Points on a hilly landscape, in no order, each with its height.
A ball rolls from a point to the lowest of its 6 nearest points, and stops where none of them is lower. Distance is the straight distance between rows; heights are no part of it.
zupom: [137 110 198 135 168  48 110 135 144 121 177 102 119 146 138 131 120 114
 120 134 136 165 137 123  98 141 112 127 187 144 124 151 149 141 150 124
  91]  height 2.94
soze: [140 148  89 151 189  93 126 178 196  94 178 120 149 148 105 106  67  85
 139  88 138 159 124 141  79 116 157 149 101 112 146 121 111 108 114 117
 143]  height 4.10
bom: [141 110 180 114  72 115 110 111  64 163 118  80 108 136 106  96 123 127
 109 157 109 114 135 122 167 161  62 106 168 156  98 119 195 130 135 178
  70]  height 3.06
nume: [101 142 107  98  81 169 124  91 102 120  47 139 149 128 201 171 217 168
 100  86  81 113 113 138 120  84 126 115  99  91 129  93  95 145 163 134
 162]  height 3.10
figik: [122 126  94 111  85 180 151 142 103 126  99 133 124 105  98  92  76 115
 122 146  97  93 121 123 151 128 125 148 118 118 148  95 121 112 105 166
 121]  height 2.22
sel: [155  97 107 129 127 150 119 101  42 142  84 157  86 126 108 137 155 160
 145 115 170  59 123 122 165 108 215 128 141 139 161 134 153 168 133 124
 100]  height 2.83
Kanov: [152 111 118 130 169 142 147 144 108 118 118 121  98 125  76 113  61 123
 150 131 124 113 122 126 136 114 167 167 150 128 150 121 140 120 110 140
  96]  height 3.46
peg: [128 109  73 102  81 203 150 135  93 142  57 135 113 119  97  77  99 130
 148 136 114  57 104 122 168 116 161 132 103 126 160  79 136 116 102 160
 111]  height 1.86
Gaf: [136 114 144 157 176 103 120 129 122 134 164 129 102 119 107 140 111 127
 159 137 166 128 139 110 132 130 172 131 158 141 134 144 137 147 128 109
 117]  height 3.01
kates: [131  94  82 120 104 178 125 121 106 145  69 157 151 128 116 107 150 128
 165 107 152  60  81 115 149  77 211 135 107 128 165 105 122 141 122 120
 134]  height 2.02
duf: [127 122 221 128 101  64 117 159 154 147 173 100 141 131 117 102  97 118
 105 163 109 162 133 150 143 176  30  89 166 162  98 161 164 114 135 139
 101]  height 2.39
bub: [107 149 142 155 122 117 100  95 138 151 166 130 122 131 156 174 186 141
 132 145 171 138 157 124 134 154 115  98 132 132 104 163 113 127 134  95
 161]  height 5.69
kori: [118 178 116 155  47 192 127 112 172 169 163 142 139 132  99 140  85 123
 115 176 150 133 124 119 164 213  56  93  77 129 114 143 107  84  57 101
 195]  height 4.84
zezuz: [120 119  89 110 126 171 147 148 122 101  88 139 143 133 113  89 114 112
 145 111  99  91 113 132 131  55 175 144 131 113 160  81 120 112 130 144
 121]  height 2.70
Ses: [142 129 117 163 137 130  94 109 101 147 135 161 118 129 132 165 182 129
 167 117 187 101 144 117 140 144 191 114 122 144 135 154 136 182 147  78
 148]  height 4.17
kamed: [140 128 210 105  49 102 103 117  72 182 150  70 119 126 103 100 121 123
 114 161 118 119 132 138 179 188  38  99 180 177  97 112 192 127 130 158
  80]  height 2.96
zigol: [138 117 122 120 109 142 107  77  34 144  78 134 106 119 164 129 210 165
 103 126 118  97 141 114 147 107 154 115 142 122 120 115 146 176 156 151
  86]  height 3.27
nuki: [116 157  95 144 127 110 133 140 213  94 144 116 157 138 150 159 154 124
 124  87  97 171 106 142  97 120  96 125  74 119 111 124  86  91 107 107
 174]  height 4.96
Bama: [135 125 143 145  84 136 124 132 112 164 201 115 111 125  78 109  69 110
 139 207 159 134 145 106 189 195  85 111 139 158 122 146 154 111  80 123
 126]  height 2.92
tubut: [153 123 142 152 176 101 134 155 140 139 182 110 105 120  80 126  52 103
 157 148 154 147 138 130 148 143 141 145 148 135 128 138 138 118 116 117
 106]  height 3.08
tabi: [158 127 130 146 194  96 142 167 161 119 173 105 124 127  91 119  46 101
 146 120 135 148 132 137 103 119 155 168 140 121 144 124 125 123 115 123
 117]  height 3.35
bedu: [148 118 152 146 176  88 105 137 116 109 157 141 120 130 130 157 148 128
 142 121 143 132 151 119  90 128 183 150 153 124 153 135 129 179 154  98
 128]  height 3.85
Batav: [103 128 107  89 126 163 155 122 113  97  71 141 152 122 155 108 154 137
 110 104  80 117 119 134 108  64 136 143 133 100 135  85 102 126 156 162
 128]  height 3.81
ruf: [148 177  97 162 170  92 119 165 213 129 218 112 146 146 111 137  77  94
 145 103 160 177 139 139 101 169 128 115  87 143 121 141 100  94  98  97
 164]  height 3.67
fede: [151 130 113 176 136 147 121 138 145 183 205 126 127 131  82 111  63  98
 189 163 216 122 129 127 164 183 141 128 117 160 124 166 130 110  79  79
 154]  height 3.78
Rugu: [115 123 204 122 135  62 127 134 175 133 142 101 129 128 155 134 158 140
  87 129 102 175 137 152 105 145  58  99 160 150  88 167 155 126 163 147
 109]  height 3.91
mup: [130 119 100 135 115 160 102 106  80 141  79 166 144 127 144 153 196 147
 154 102 153  69 123 131 148 104 201 128 112 127 150 124 113 197 161 101
 138]  height 2.77
zavo: [149 117 106  91 173 159 165 159 110  63  82 143 133 150  97  89  83 103
 138 109  87  97  94 145 119  45 210 174 154  99 160  81 140 100 127 136
  88]  height 1.39
fuzev: [129 145 176 144 178  42 101 139 172 141 227  93 124 142 137 144 126 103
 138 144 174 195 148 133 100 178 118 108 156 153 126 174 130 119 126  89
 137]  height 2.71
Nepo: [106 183 163 156 125  96 103 104 172 162 186  97 129 150 160 178 185 145
 128 163 151 174 138 134 145 176  48  86 129 142  92 187 131 108  90  94
 181]  height 4.73
gov: [153  96 153 155 155 110  98 110  29 127 125 140  78 163  88 152 156 137
 159 131 185  70 124 116 168 136 199 109 169 156 155 141 161 169 136 116
  73]  height 2.20
Komud: [102 143  81 135  47 208 119 118 150 164 106 145 143 131 114 120 114 116
 132 136 142 103 109 112 155 161  92 111  69 120 123 117 105 101  99 108
 170]  height 2.95
rega: [163  99 169 109 172  99 121 109  34  89  85 126 102 153 133 140 158 151
 116 130 109 104 120 122 103  99 160 144 193 123 140 112 166 170 158 162
  48]  height 3.64
zese: [159 122 162 110 210 102 161 151 118  77 111 119 114 125 121 129  92 116
 130 109 114 137 119 134  66  90 195 177 177 112 147 122 140 151 142 135
  85]  height 4.25
Mopu: [121 155 105 168 104 183 114 117 143 194 168 127 137 132 107 134 115 115
 168 171 206 112 134 123 171 185 108 100  99 154 108 165 119 102  85  81
 178]  height 3.92
tiv: [104 134 104 142  75 168 115  74  95 176 103 131 105 105 151 135 176 161
 127 135 168  97 136 107 165 139 119  98 112 120 106 138 126 133 131 112
 129]  height 3.12
Rure: [128 111 185 119 131  88 134 134 139 132 119 109 131 120 130 105 108 144
  98 147  90 154 129 144 116 132  55 123 162 134 106 156 161 139 152 171
  88]  height 3.54
zoduz: [135 116 111  65 148 156 187 171 145  45  59 154 163 128 143  67  97 110
 107 115  44 123 102 158 102  52 140 175 148  81 149  68 120 105 153 174
  86]  height 3.75
kizo: [118 150 201 124  64  98  89 122  92 187 180  68 139 146  99 115 127 107
 131 179 149 140 133 135 180 204  39  90 174 174  86 142 167 120 108 121
 118]  height 2.78
Vot: [150 116 131  83 179 153 171 135  61  75  60 141 101 138 110 127  96 143
 133 102 110  84  98 128 124  64 224 171 167 110 154  91 149 121 131 142
  83]  height 2.74
balo: [126 120 118 100 121 159 140 103  73 135  79 131 104 105 143 119 141 150
 119 129 114 106 123 122 135  84 141 138 138 123 136  95 132 145 138 163
  99]  height 3.09
Pez: [112 136 186 143 128  78  97 112 124 156 190 102 132 140 138 142 161 125
 128 152 160 160 148 131 137 157  86  94 165 153 101 163 143 128 139 114
 118]  height 3.16
rikob: [117 127 103 130  79 176 138 117 118 164 119 135 114 103 111 115 102 130
 130 152 140 103 131 110 169 160 103 122 107 138 116 124 120 120 108 131
 136]  height 2.58
tasu: [155 134 133 153 116 116 146 156 155 133 206 132 133 107  70 110  19 104
 140 166 139 155 131 118 150 182 105 140 116 134 139 136 122 102  81 138
 135]  height 2.97
kib: [148  92 181 141 135  98 102 117  53 138 161  92  73 161  76 137 113 122
 159 144 183  92 122 117 173 153 142 108 185 154 130 121 175 129 115 136
  74]  height 2.47
gusi: [113 116  83  85 136 162 166 159 161  60  75 141 174 138 155  79 139 114
 111 111  51 127 107 146  97  42 131 143 112  76 155  90  98  94 151 159
 134]  height 4.42
ronaf: [130 112 142 119 144 124 141 119  96 138 115 120 103 113 120 122 108 141
 131 142 123 107 131 116 140 100 136 153 160 132 127 122 145 140 136 154
  85]  height 3.48
voge: [102 147 137 125 100 132 138 102 142 154 126 114 125 114 152 145 146 149
 107 142 120 154 131 136 146 144  59 125 124 123  91 144 120 115 132 144
 142]  height 4.16
nov: [110 139 156 152 102 114  96  89  85 162 150 108 108 133 141 145 188 137
 125 151 170 131 148 112 159 147 114  96 147 145 102 154 134 138 142 121
 111]  height 4.32
zemi: [114 172 177 146 157  66 114 119 197 122 176 104 128 140 188 186 193 133
 113 128 129 200 125 136 105 181  68 102 126 148  94 184 125 118 105  94
 179]  height 5.58
tuga: [114 182  89 156  71 162 129 123 202 126 163 145 158 141 108 144 104 116
 111 150 110 152 109 128 146 187  48 100  61 122 110 121  88  70  66 102
 195]  height 5.16
Vup: [112 137 120 121 141 121 114 132 136  94 115 149 141 129 162 181 200 134
 119  86 116 130 144 134  81 106 146 145 113 118 127 118  98 167 178 102
 172]  height 3.69
naf: [100 137 163 115 118 100 125 100 158 121 105 127 122 117 185 166 207 173
  88 113  97 165 126 137  97 131  75 114 136 131  93 154 135 138 157 143
 134]  height 7.45
radir: [132 173 116 153 177  81 116 147 201 113 209 119 143 143 151 174 143 110
 134  87 162 182 135 140  83 165 151 113  82 139 116 146 100 108 108  73
 185]  height 4.50
ninum: [138  91 187 139 157  84 115 128  94 124 152  93  95 151 100 123 103 121
 142 144 141 118 127 118 135 131 126 134 187 155 127 143 168 135 137 148
  67]  height 2.63
mep: [132 136 143 147 175  80 131 140 179 128 189 109 125 121 131 142 115 110
 131 114 150 167 150 128  97 150 129 135 140 124 121 144 113 127 130 111
 145]  height 3.32
tigap: [152 137 173 129 203  46 127 155 181 117 195  98 122 124 134 136 100 106
 121 101 149 194 135 134  73 154 136 142 136 126 139 156 133 131 144 114
 122]  height 3.15
defa: [ 95 131  88 126  70 188 121  98 122 153  71 143 141 131 151 140 171 147
 122 104 120  93 112 115 149  94 132 109  84 106 127  90  98 125 127 127
 154]  height 2.76
Nud: [115 115  63  83  57 222 148 124  90 144  35 142 129 132 130  65 129 134
 139 126  88  60 103 118 162 102 158 119  91  98 159  64 128 116 118 173
 117]  height 2.12
fut: [114 138  83 127 109 130 143 152 189  87 115 134 170 134 132 121 115 114
 108 114  53 156 107 142 103 112  74 130  74 111 128 111  89  78 110 137
 155]  height 4.98
toku: [134 112 136 135 101 136 105 110  81 168 150 111 100 122  96 106 118 135
 133 179 149 103 143 107 184 160  94 119 147 146 119 138 162 126 113 145
  94]  height 3.18
Minu: [127 145 123 142 144 108 150 161 195 110 151 123 155 116 115 131  91 111
 116 115 104 169 136 146 106 142  87 142  99 118 117 132  92 104 119 138
 141]  height 3.58
lapak: [112 106  66 109  63 213 136 108  95 163  47 134 142 135 137  82 144 133
 145 108 131  52  89 111 165 103 171 112  91 118 156  85 118 130 120 139
 129]  height 2.11
Nanot: [117 122 106 110 131 149 124 124 102 110  82 157 147 119 154 143 165 141
 126  95 122 101 127 131 110  71 186 142 124 113 141  94 103 164 154 126
 137]  height 2.88
teza: [148 103 169  92 149 120 135 101  48 105  61 135 111 132 168 114 160 168
  95 126  87 113 116 129 106  80 137 128 187 129 128 113 176 161 166 182
  47]  height 4.88
vil: [125 124 122  50 108 183 183 142 113  76  47 140 142 106 148  66 109 132
 104 121  39 126 100 154 104  68 108 163 134  93 136  71 115 107 147 196
  97]  height 5.00
fufe: [116 124 144 141 146 109 121 118 136 144 157 131 121 119 131 150 139 134
 138 132 152 136 149 116 120 127 138 132 141 137 119 134 123 139 138 116
 130]  height 3.79
Tiri: [137 131  89 151  73 184 121 135 135 171 145 141 124 115  80 103  68 102
 156 157 163  93 125 113 168 179 121 124  93 145 121 130 118 109  83 111
 154]  height 1.83
Zogi: [131 134 165 122  87  99 172 150 182 116 176 137 151  91 113 109  32 126
  90 166  93 170 124 130 135 190  46 118 115 136 116 152 135  90  96 161
 136]  height 2.51
tutaz: [145 114 129 125  92 159 154 135  88 133 134 124  88 103  78  94  47 129
 130 180 118  99 133 105 167 155 111 145 136 136 150 122 155 123  95 165
 105]  height 2.55
mirup: [ 95 151 129 137  92 140 108  78 114 144 100 132 118 121 189 178 219 176
  98 118 131 138 132 125 141 137  89  99 115 116  95 143 122 143 151 123
 146]  height 2.09
Vudis: [165 133 150 127 169  73 151 177 194 111 171 117 145 112 101 112  40  98
 128 122 107 195 136 150  98 160  94 156 125 121 130 142 115 114 124 147
 118]  height 3.45
bof: [124  99  59 156 130 146 106 144 160 125 128 168 182 144 113 115 122  99
 163 102 169 109  93 119 113  85 206 129  95 122 169 130 123 114 117  94
 167]  height 4.18
kazes: [147 118 151  94 196 118 124 129  58  75  76 150 106 138 154 145 174 135
 123 114 104 119 140 137  82  92 193 171 171 113 157 112 146 201 184 119
  97]  height 3.56
kenor: [108 153 130 135 126 116 141 128 189 135 155 120 143 116 129 144 113 129
 120 144 120 168 127 140 131 167  58 124  96 131  98 145 109  98 111 125
 168]  height 2.89
Tebip: [129 167  87 154 138 119 131 160 201 120 180 134 159 145 110 128  83  96
 132 118 129 168 136 145 118 156  98 127  78 132 115 132  92  83  96 103
 169]  height 3.82
diga: [112 129  91 147 109 153 135 139 162 142 136 138 142 120 104 127  93 112
 141 123 140 121 131 133 136 129 116 128  94 125 121 114  96 106 117 123
 160]  height 3.23
betug: [127 143 147 161 117 117 110 131 128 174 209 106 115 139 103 127 110 108
 147 182 172 148 151 120 171 181  93 107 140 149 109 163 141 112 106  95
 142]  height 3.07
nen: [165 102 133 155 144 145 134 148 116 141 168 116  88 126  56 108  29 112
 172 161 163 110 126 118 171 163 155 149 134 150 147 141 150 115  87 117
 117]  height 2.86
las: [130 121  98 116 168 129 104 157 128  79 107 160 156 147 143 148 191 114
 135  85 117 114 137 135  72  81 213 151 107 110 169 104 106 172 173  84
 164]  height 2.67
Sibi: [136 125 158 117 160  98 151 151 170 119 140 116 133 108 116 117  71 122
 113 137 100 167 140 145 104 145  84 148 131 125 118 137 119 121 144 156
 113]  height 3.55
nol: [122 125 170 121 163  70 126 126 148 103 134 129 123 124 180 170 183 141
 108 109 115 168 141 131  73 127 108 128 137 129 118 151 125 165 165 116
 140]  height 6.66
gapa: [108 168 143 157 132 116 115 118 162 168 184 105 126 137 133 165 148 131
 129 167 169 165 141 129 151 182  65  99 117 140  92 174 121 103  98  90
 176]  height 3.99
dabi: [102 145  97 130  80 180 129 123 148 146 114 129 135 115 125 127 116 130
 122 135 114 118 125 124 143 142  81 121  91 120 108 110 102 104 118 133
 156]  height 2.13
fakeg: [127 144 198 121 115  73 143 159 203 127 152 120 147 120 142 129 109 133
  96 154  85 198 124 160 138 187  17  92 128 155  94 183 150 105 117 145
 147]  height 1.95
Suro: [131 125  68 137 172 109 123 166 177  78 142 143 165 163 134 129 141 100
 122  76 125 141 121 122  65  80 196 127  97 104 169 111 113 139 138  99
 166]  height 3.17
tofe: [123 129 102 122 109 155 104  86  65 137  60 155 123 125 173 159 207 160
 125 106 126  94 141 126 144  99 175 123 119 116 135 109 118 189 172 113
 126]  height 2.05
mutut: [122 123  93  97 145 138 131 153 134  58  82 160 172 148 164 132 194 124
 109  87  93 111 122 129  71  53 198 150 121  91 162  86 105 144 174 121
 157]  height 2.41
beni: [129 175 155 155 176  55  96 130 176 122 214 111 120 136 166 184 179 113
 126 118 164 195 157 122  82 188 131 112 117 145 117 168 112 135 131  72
 179]  height 4.51
gugi: [121 149 134 164 119 130  94  99 118 178 189 131 122 146 133 157 174 129
 160 159 210 126 150 125 159 162 135  89 131 152 109 174 127 135 115  74
 149]  height 4.53
Gozu: [141 118 115 163 117 145 106 104 106 177 143 156 122 112 112 149 151 119
 180 125 220  82 123 117 159 146 186 114 122 160 133 159 130 154 122  77
 145]  height 3.73
zudal: [109 146  78 144  95 161 123 135 183 121 125 136 155 137 125 137 121 116
 120 125  98 137 112 132 137 129  86 113  65 115 116 120  91  83 103 107
 178]  height 3.80
Val: [125 119 170  99 163 101 142 127 131  93  96 137 137 114 168 135 157 153
  96 102  94 154 135 140  64  89 134 153 150 122 131 121 126 164 172 150
 111]  height 6.53
mif: [ 98 157 144 148  84 136  94  77 101 182 151 102 115 146 148 145 191 143
 108 154 167 131 144 121 171 170  67  84 136 133  91 168 139 123 113 107
 126]  height 5.42
Kufeb: [113 124 152  63 136 143 177 130 140  73  55 130 152 110 173 101 140 146
  92 103  60 147 113 157  72  65 119 153 144 111 122  91 118 134 164 180
 106]  height 1.91
foz: [145 160 127 148 190  67 127 173 200 130 211  96 129 138 112 125  58  92
 149 120 155 192 146 136 112 179 120 135 116 136 127 147 119 111 115 109
 138]  height 3.43
Tele: [119 128 117 109 115 145 158 142 144 116 112 136 137  98 113 111  91 126
 115 139  92 128 134 133 121 124  90 149 114 117 116 105 103 108 132 153
 137]  height 3.34
kup: [100 135 131 135  95 132 115  86 107 166 123 118 112 112 162 141 181 161
  99 143 132 130 147 113 148 138  79 109 133 122  96 149 136 130 142 136
 125]  height 4.77
furi: [127 120 110 125  56 154 109  49  42 178  59 131 112 116 168 128 220 175
  96 115 126  91 155 105 163 132 132  86 117 101 102 121 145 151 143 139
 101]  height 3.59
sulug: [127 119 119  97  47 162 165 116 105 134 118 134 109  84  99 100  57 139
  96 174  81 119 124 102 142 160  83 136 129 121 146 108 143 112  95 185
 106]  height 2.61
fakos: [129 153 133 137  41 149 132 122 125 175 187 133 127 113  97 112  59 127
 112 205 143 128 147  95 178 209  71 107 125 139 121 153 150 105  71 140
 145]  height 3.36
daf: [134 117 188 148 139  75 113 139 123 151 197  98 126 136 103 115  96 104
 137 168 138 154 136 134 145 164  79 122 179 156 115 147 161 116 127 134
  93]  height 2.59
sireb: [104 110  64 120 115 169 133 143 147 101  91 155 179 153 152 111 155 117
 133 105 112  92 104 120 119  53 170 120  97  96 157 105  97 109 145 122
 154]  height 1.85
rubeb: [154 125 157 123 201  69 149 166 170 105 148 105 128 128 115 113  55 106
 125 105 120 171 138 139  78 120 140 166 149 118 131 129 133 130 127 139
 106]  height 3.62
retef: [128 122 116  97 164 144 166 155 134  72  90 137 154 126 130 107 110 111
 119 102  90 126 117 146  95  60 170 174 149  97 149  84 116 123 144 150
 111]  height 3.19
riza: [103 154 113 150 108 146 122 113 152 148 130 138 133 124 146 165 162 144
 129 112 146 126 132 126 130 131 116 113 101 135 105 130  97 121 123 104
 168]  height 3.66
rop: [115 134  92 151  75 186 122 108 126 187 118 134 122 111 117 127 128 126
 158 142 190  89 119 122 182 164 126 104  99 144 106 135 114 114 101  96
 157]  height 2.75
mubes: [ 97 118  67 117  67 196 130 122 125 138  69 130 148 131 137 103 139 127
 130 119 107  85 107 116 147  88 127 117  87  98 138  93 103 104 128 134
 146]  height 2.48
zosa: [117 132 109  95 137 138 105 140 106  76  68 157 149 142 183 170 229 137
 116  82  87 111 137 143  81  88 173 145 101 109 142  96  93 182 185 109
 169]  height 2.73
Gufek: [142 129 154 108 110 111 176 154 169 105 144 138 145  92  99 104  37 119
 106 147  78 162 130 136 115 154  70 150 119 115 131 129 118 112 112 171
 126]  height 2.98
moza: [109 142 157 144 142  80 110 118 155 135 167 121 124 129 160 169 175 140
 115 135 152 164 141 141 110 161 100 113 130 146 104 168 114 120 138 110
 152]  height 4.66
mogim: [150  94 129 127 171 150 148 140  53 124 109 132  69 142  57 124  59 138
 157 128 157  74 114 122 161 117 195 143 157 139 161 138 166 107 106 134
  88]  height 3.33
pes: [147 123 129 130 181 120 120 143 118  92 114 148 134 132 123 146 146 123
 136  92 130 106 135 122  92  97 215 162 144 120 154 111 124 175 150 102
 139]  height 3.21
Bazi: [145 112  93 150 143 156 134 150 130 133 124 140 137 129  70  91  70 104
 163 112 144 100 110 136 143 105 189 152 111 130 159 113 132 116  99 123
 124]  height 3.47
bapi: [147  98 162 143 161 103 108 113  67 120 143 127  90 142 103 140 137 139
 146 133 162  99 130 118 140 121 175 131 177 139 145 135 151 154 131 134
  80]  height 2.56
gepud: [131 136 134 135 194  95 104 145 130  97 150 141 118 128 147 171 189 114
 145  99 137 141 167 125  74 138 183 151 119 120 143 132 116 188 170  73
 164]  height 4.76
Vuba: [115 118  92  75  92 191 146 105  72 144  46 121 110 114 146  90 137 151
 123 127  91  83 114 127 158  92 154 135 120 114 137  73 132 134 135 174
 103]  height 2.33
pige: [135  92  45 120 152 155 130 157 177  76 105 172 191 165 146 102 146 114
 146 103 117 108 100 111  98  36 243 134 102  89 202 129 126 122 155 106
 158]  height 2.46
pamu: [136 114 100  79 121 182 157 126  66 124  46 134 110 126 118  94 116 146
 133 126 102  77 108 128 151  80 181 151 144 118 152  75 142 120 122 169
 102]  height 2.29
mekit: [107 125 137 101 102 134 126  72  73 131  61 132 125 108 199 144 214 177
  86 104  75 127 134 130 124  96 113 119 139 111 111 118 131 161 175 157
 109]  height 1.40
sitag: [125 110 135  75 112 155 150  90  67 134  42 121 111 102 168  95 154 173
  89 124  74 121 130 128 129  82 112 129 152 119 116 102 157 143 160 194
  80]  height 4.68
nize: [143 113 165 117 181  86 145 141 148 101 138 125 122 120 145 142 135 131
 115 110 120 159 143 134  65 114 151 154 163 117 134 134 124 154 156 132
 109]  height 4.83
Lipev: [101 147 106 147  90 162 115  98 131 171 129 131 123 118 144 142 156 142
 131 141 164 118 134 116 159 146 103 107  93 132 101 141 112 114 123  98
 158]  height 1.29
vit: [136 106 109 125 120 157 130 105  56 151 101 124  73 119 109 112 124 146
 136 145 160  78 126 111 174 122 147 117 141 145 134 124 158 134 110 155
  82]  height 3.02
fol: [131 176 137 132 105 105 152 154 222  93 154 130 165 124 132 144  98 119
  99 125  72 199 112 146 110 175  34 127  73 126 102 144  95  86  82 142
 175]  height 3.41
Raru: [115 121 205 110 139  82 145 142 177 115  90 118 129 122 161 116 143 156
  78 123  71 170 134 156  91 120  53 105 145 141  95 154 160 132 170 168
 104]  height 6.46
vopus: [126 140 121 150 149 116 126 134 162 121 154 140 139 131 138 159 151 128
 133  96 150 137 144 128  95 123 162 137 115 125 127 129  96 135 138 104
 159]  height 4.48
lesa: [141 115 101 135  94 158 108  76  48 172  85 144  94 118 149 138 187 164
 132 127 165  81 136 108 167 121 162 104 127 133 127 128 135 164 137 129
 101]  height 2.93
Mugo: [150  97 177 131 197  80 114 138  89  91 128 121 101 142 129 151 144 122
 132 123 121 125 135 121  89 121 173 161 190 129 151 137 155 173 165 120
  80]  height 3.50
sotug: [133 155 157 172 162  75  90 119 138 153 224 124 130 160 137 168 159 113
 166 152 207 161 163 121 117 185 142  94 137 161 131 177 118 141 119  59
 166]  height 4.21
bas: [ 93 128  70 101 102 165 141 134 180  79  68 138 163 154 187 136 193 142
 104 110  51 118  84 126 116  43 112 122  72  74 153 108  88  90 142 145
 168]  height 5.11
zolen: [151 116 128 126 165 134 135 130  98 110  95 145 115 127 119 137 114 134
 148 108 132  89 126 125 114  83 214 155 155 126 158 108 129 158 129 123
 102]  height 3.42
Dapu: [104 137 137  99 115 123 131 105 141  92  77 142 134 121 192 184 221 168
  92  79  75 150 121 147  80  97 113 135 112 107 113 120  97 157 157 134
 161]  height 4.75
Rebip: [116 150 120 164 140 132 122 131 174 155 182 116 137 130 119 147 114 120
 151 132 174 150 142 131 135 165 122 112 105 147 101 151 105 104 105  93
 167]  height 3.98
lemu: [148 119 106 100 181 125 134 167 126  53  95 156 155 156 130 129 145 105
 125  78 104 117 112 132  58  61 231 173 141  90 176  90 125 151 158 109
 131]  height 2.72
muto: [ 99 131 115  94  94 164 144  98 100 136  62 127 128 105 172 112 156 160
 108 111  87 121 120 126 128  94 100 133 124 103 119 101 112 138 147 166
 121]  height 4.35
zudi: [136 133  63 165 159 125 125 163 191 118 174 146 158 150  95 108  81  85
 161  94 151 136 116 126 113 108 159 129  86 128 141 136 117  98 107  95
 151]  height 4.71
zozub: [147 172  81 153 138 102 130 167 234  82 172 131 165 147 128 131  91  95
 120 101  83 186 117 145 108 160  67 122  54 125 124 143  90  77  85 115
 167]  height 3.87
teli: [103 128 141  98 116 131 145 113 128 126  83 132 129 105 175 142 173 165
  99 107  92 145 133 137 102  96 102 136 122 114 111 125 111 138 161 162
 128]  height 6.35
Detak: [151 102 126 154 164 137 134 140 112 146 140 128  97 129  74 120  69 123
 165 129 176 101 120 121 158 127 189 147 145 151 151 135 149 126 101 118
 118]  height 3.11
letok: [123 123  94 143 142 135 113 140 152 106 132 158 159 143 125 135 142 109
 140  90 142 116 127 127 104  87 192 133 117 112 143 107 105 139 132 105
 159]  height 3.44
fifu: [136 112 208 146 132  64  90 138  75 147 203  81  95 159  64 124  84  96
 177 159 187 132 122 131 172 176 116 108 197 177 123 127 178 115 100 107
  81]  height 2.57
soreb: [127 118 112  74  96 170 154 107  83 132  57 128 112  94 138  84 108 145
 114 144  68 108 125 122 145 109  99 145 138 110 131  94 139 134 140 183
 103]  height 3.05
febuv: [136 109  59 168 109 171 114 134 152 163 148 154 172 131  81 104  93  83
 183 109 190  90  93 125 145 142 164 130  87 145 133 138 125  99  91  79
 171]  height 4.78
paken: [134 111  62 137 163 133 132 164 166  99 124 145 164 147 110  99 101 102
 144  87 133 126 112 123 100  59 208 134 112 107 166 111 124 119 124 111
 140]  height 3.40
deka: [108 146 137 111 113 120 150 124 197 106  95 122 143 114 165 154 157 148
  86 107  71 175 113 162 107 131  49 134  97 119  99 134 102 117 121 150
 160]  height 6.30
zuvon: [141  99 103  86  88 153 127  66  16 154  39 115  85 115 152  87 174 173
  96 134 107  78 139 112 162 106 146 114 144 112 124  97 170 137 126 179
  66]  height 4.04
voku: [117 115 117 116  75 149 115  82  74 175  98 110  91 113 136 109 150 152
 107 150 129 103 148 111 171 147 101 113 135 134 101 120 156 132 126 161
  94]  height 3.39
kabe: [136 157 105 171 113 155 127 141 168 164 196 134 150 128  91 121  64 101
 160 163 185 131 138 124 158 188 109 115  87 144 111 146 108 101  83  91
 176]  height 3.53
Kotin: [135 112 179 120 177  66 149 167 184 114 136 112 135 117 132 116  78 113
 111 126 107 181 140 144  83 135  98 144 142 123 125 155 141 126 144 145
 106]  height 3.61
mogo: [129 118 121 145 131 140 115 103  95 149 115 145 107 115 128 140 148 136
 148 121 172  92 129 113 154 115 172 128 133 140 126 131 126 158 133 127
 120]  height 2.21
mizi: [135 110 172 123 116 101 123 114 100 139 125 105 113 125 131 109 126 142
 105 143 112 132 134 131 143 125  73 118 166 144 102 133 162 139 154 163
  79]  height 3.63
Geku: [135 117 119 156 129 145 123 136 106 163 169 127  96 118  80 112  78 111
 162 173 181 111 140 116 182 153 133 126 137 152 125 149 146 118  94 113
 112]  height 2.91
mevok: [136 105 158 134 134 100 107 102  82 132 138 114 105 127 130 139 160 137
 121 137 144 116 137 113 135 121 129 123 177 146 127 137 153 161 146 145
  80]  height 3.31
dedu: [127 143 173 127 148  65 118 145 184 139 188 102 141 126 138 139 104 120
 117 154 130 197 141 145 126 178  55 113 132 151 103 176 132 100 116 117
 149]  height 2.31
Vum: [108 124 117  94 117 142 166 153 172  69  85 133 166 114 148  98 116 117
  96 114  49 155 116 154  92  90  80 147 105  97 131 105  97  99 139 162
 134]  height 5.98
zeku: [160 103 157 122 188 112 107 129  47  96 107 148  91 149 121 159 153 136
 140 124 128  93 132 115 113 108 203 154 182 131 159 131 150 180 156 128
  82]  height 2.87
vemug: [147 104 166 149 128 102 106 144  86 143 189  97  87 143  56 107  62 104
 152 190 169 125 131 116 184 185 102 122 165 161 136 141 175 110  98 128
  90]  height 2.62

For each start below, name the point where the ball stops.
nol => sireb
zozub => fakeg
Kotin => fakeg
Nepo => fakeg
ruf => fakeg

Call two points neighbours if one is among the 6 nearest of the other. Go from one point of each pair to the other, from neighbour to neighbour, staying as low as possible. Name the highest point that can't be avoided.
Tiri / sireb => rikob
sireb / peg => kates
fakeg / gov => daf
sireb / Lipev => mubes
